Each row is a point on a tangle of strands that fork and nearly touch. The rows are in no order.
In the rows, 128 means zero.
Points whose rows are less than 41.8 apart are linked; no others are. Some points are linked to none.
Q_899: [127 140 125 127 152 128 105 125 107]
Q_421: [122 143 178 117  92 112 109 138 141]
Q_125: [149 129 121 145 160 166 160 160 164]
Q_941: [ 81  89 162 121 151  97 153 113 143]
Q_603: [144 151 105 129 148 167 130 119 129]
Q_50: [164 134 135 137  98 152 175 184 181]
Q_750: [ 91 114 170 123 116 129 179 113 162]
Q_57: [101 137 109 122 102 148 162  74 105]
Q_556: [104 114 100 143 113  95  99 107  55]
Q_18: [146 161 130 101  56 132  94  91 123]
Q_643: [148 156  98 124 131 172 130 104 122]
Q_395: [114 150 132 107  57 131 128  87 119]
Q_354: [ 98  90 143 122 187  79 105 132 121]
Q_105: [185 161 107 124 115 172 113 134 151]
Q_734: [110 124  88 136 168 134 131  98  77]
Q_295: [150 159 126 120 121 136  85 127 117]
Q_920: [ 84  93 149 125 164 110 164 112 150]
Q_671: [ 92 130 122 122 104 135 162  84 109]
Q_875: [129 150 101 121 119 136 105  99  87]
Q_720: [182 160 131 129 122 150  89 164 150]
Q_570: [119 119 156 130 166 108 108 146 133]
Q_618: [116 150 125 114  82 136 124  89 106]
Q_582: [133 109 113 146 198 158 171 143 157]
Q_885: [105 144 171 113  76 112 119 116 134]
Q_244: [103 137 154 113  66  91  95 113  94]
Q_198: [124 144 117 125 133 133 111 112 100]
Q_199: [127 137 140 129 159 123 107 138 119]
Q_577: [122 156 142 103  53 122 110  92 124]
Q_768: [169 162 134 120 113 144  85 145 139]
Q_283: [181 154  96 141 157 175 124 157 146]
Q_499: [ 68  59 126 114 170  65 132 104 119]
Q_190: [104 112  81 149 104 109 114  94  48]
Q_389: [139 155  90 113  95 166 140  71 112]
Q_61: [ 88 105  99 135 141 114 150  86  74]
Q_291: [189 146 115 147 160 158 118 193 155]
Q_211: [138 152 164 116  77 131 106 134 152]
Q_523: [162 138 130 146 190 141 104 179 144]
Q_840: [129 142  83 132 166 147 115 104  80]
Q_573: [140 126 124 144 179 154 151 151 152]
Q_385: [ 90  79 153 126 177 109 170 125 172]
Q_171: [193 146 129 134 120 150 120 200 167]
Q_902: [ 99 117  95 134 156 121 138  93  79]
Q_302: [ 81  77 117 126 179  82 131 104 104]
Q_820: [111 124  79 142  93 119 112  88  54]
Q_510: [151 148 119 134 171 153 110 148 130]
Q_38: [183 140 126 132  80 159 159 178 183]
Q_195: [118 137  80 126  77 132 119  76  68]
Q_154: [175 165 105 123 130 169 103 129 136]
Q_488: [102 104 112 140 137  80  91 120  62]
Q_393: [ 76  71 104 144 139  73 125 100  71]
Q_22: [167 124 134 145 127 139 163 212 175]
Q_364: [153 161 120 109  79 156 121  98 143]
Q_783: [173 132 131 148 172 143 121 199 158]
Q_370: [118  91 145 140 190 126 168 150 174]
Q_433: [126 146 107 116  71 114  91  91  76]
Q_156: [103  86 151 134 181 114 168 141 177]
Q_513: [156 142 128 140 183 145 101 162 135]
Q_30: [117 146  95 116  95 160 152  67 101]
Q_45: [ 89 114 138 124 126  99 127 104  95]
Q_696: [ 85 115 169 119 121  94 130 116 128]
Q_466: [ 83  89 150 125 133  59 101 122  88]
Q_546: [139 129 184 134 107 120 136 179 177]
Q_34: [151 116 145 144 114 147 193 186 186]
Q_108: [188 156 119 125  97 166 124 152 169]
Q_627: [ 86  82 144 125 157  57  96 126  96]
Q_730: [ 83  83  94 145 141  93 140  91  66]
Q_644: [195 156 126 135 120 154 103 185 163]
Q_252: [ 74  95 132 132 119  84 131 102  87]
Q_886: [203 149 122 127  78 161 134 173 180]
Q_350: [155 148 157 120  66 151 143 144 181]
Q_771: [158 123 112 150 160 170 183 175 169]
Q_821: [109 132 151 124 119 136 151 111 138]
Q_613: [ 75 111 135 123 111 116 166  83 109]
Q_103: [124  97 126 144 197 145 177 150 168]
Q_335: [ 82 104 164 123 121 119 180 102 152]
Q_491: [ 65  69 147 116 151  67 139 108 127]
Q_985: [104 134 138 121 122 119 122 111 105]
Q_328: [155 165 110 116 117 143  82 112 107]
Q_661: [115 127 167 126 139 109 112 145 140]
Q_698: [186 151 105 144 163 166 118 176 150]
Q_443: [118 139 169 118 115 108 103 139 130]
Q_884: [137 150 137 125 117 150 123 124 138]
Q_824: [162 121 142 146 145 138 154 200 174]
Q_498: [150 161  90 116 112 174 130  85 121]
Q_257: [ 70 101 147 123 123 108 173  90 126]
Q_221: [151 136 143 139 145 143 126 167 156]
Q_620: [ 72  75 121 137 136  68 128 105  84]
Q_183: [157 114 122 150 153 156 190 191 175]
Q_366: [158 157 114 128 146 162 107 133 130]
Q_539: [100 136 164 116  87  96 106 118 109]
Q_432: [ 93 105 135 134 125  71  94 121  75]
Q_245: [163 165 100 112 102 149  88  96 111]
Q_327: [153 160 158 111  77 129  92 137 151]
Q_514: [168 165 120  99  62 148 102  84 142]
Q_277: [187 139 129 140 114 149 144 207 173]
Q_575: [111 106 150 129 184  98 109 143 131]
Q_52: [146 111 133 151 137 151 200 181 183]
Q_855: [ 87  72 130 122 179  59  99 125 107]
Q_958: [124 150 106 117  96 139 116  89  94]
Q_378: [149 121 145 145 155 138 147 183 168]
Q_338: [ 70  82 152 119 147  83 146 106 129]
Q_209: [ 88  89 109 133 173  92 125 107  90]
Q_391: [164 167 102 104  82 143  88  86 108]
Q_358: [138 143 141 132 135 145 125 141 148]
Q_595: [154 161 126 116  99 156 115 114 141]

A fork is a point with three links, a tip a point with one. Leave the first point through the second and follow the links. Name the first fork or tip that comes.
Q_488, Q_556 | Q_195
Q_38, Q_886 | Q_366
Q_171, Q_644 | Q_391
Q_941, Q_338 | Q_209
Q_577, Q_395 | Q_198
Q_613, Q_257 | Q_750
Q_432, Q_466 | Q_570
Q_783, Q_291 | Q_283
Q_730, Q_61 | Q_840

Follow the links from the first point to the second, and from the first to the third. Name the last point that the two ways share.
Q_252, Q_661, Q_958 | Q_198
Q_513, Q_886, Q_643 | Q_366
Q_105, Q_523, Q_643 | Q_366
Q_443, Q_958, Q_627 | Q_570

Name the points in between on the shortest way along the links from the first point to the second, in order.
Q_257, Q_57 | Q_613 > Q_671
Q_620, Q_734 | Q_393 > Q_730 > Q_61 > Q_902
Q_570, Q_252 | Q_199 > Q_899 > Q_198 > Q_985 > Q_45
Q_573, Q_370 | Q_582 > Q_103
Q_370, Q_491 | Q_156 > Q_385 > Q_920 > Q_941 > Q_338
Q_885, Q_661 | Q_421 > Q_443
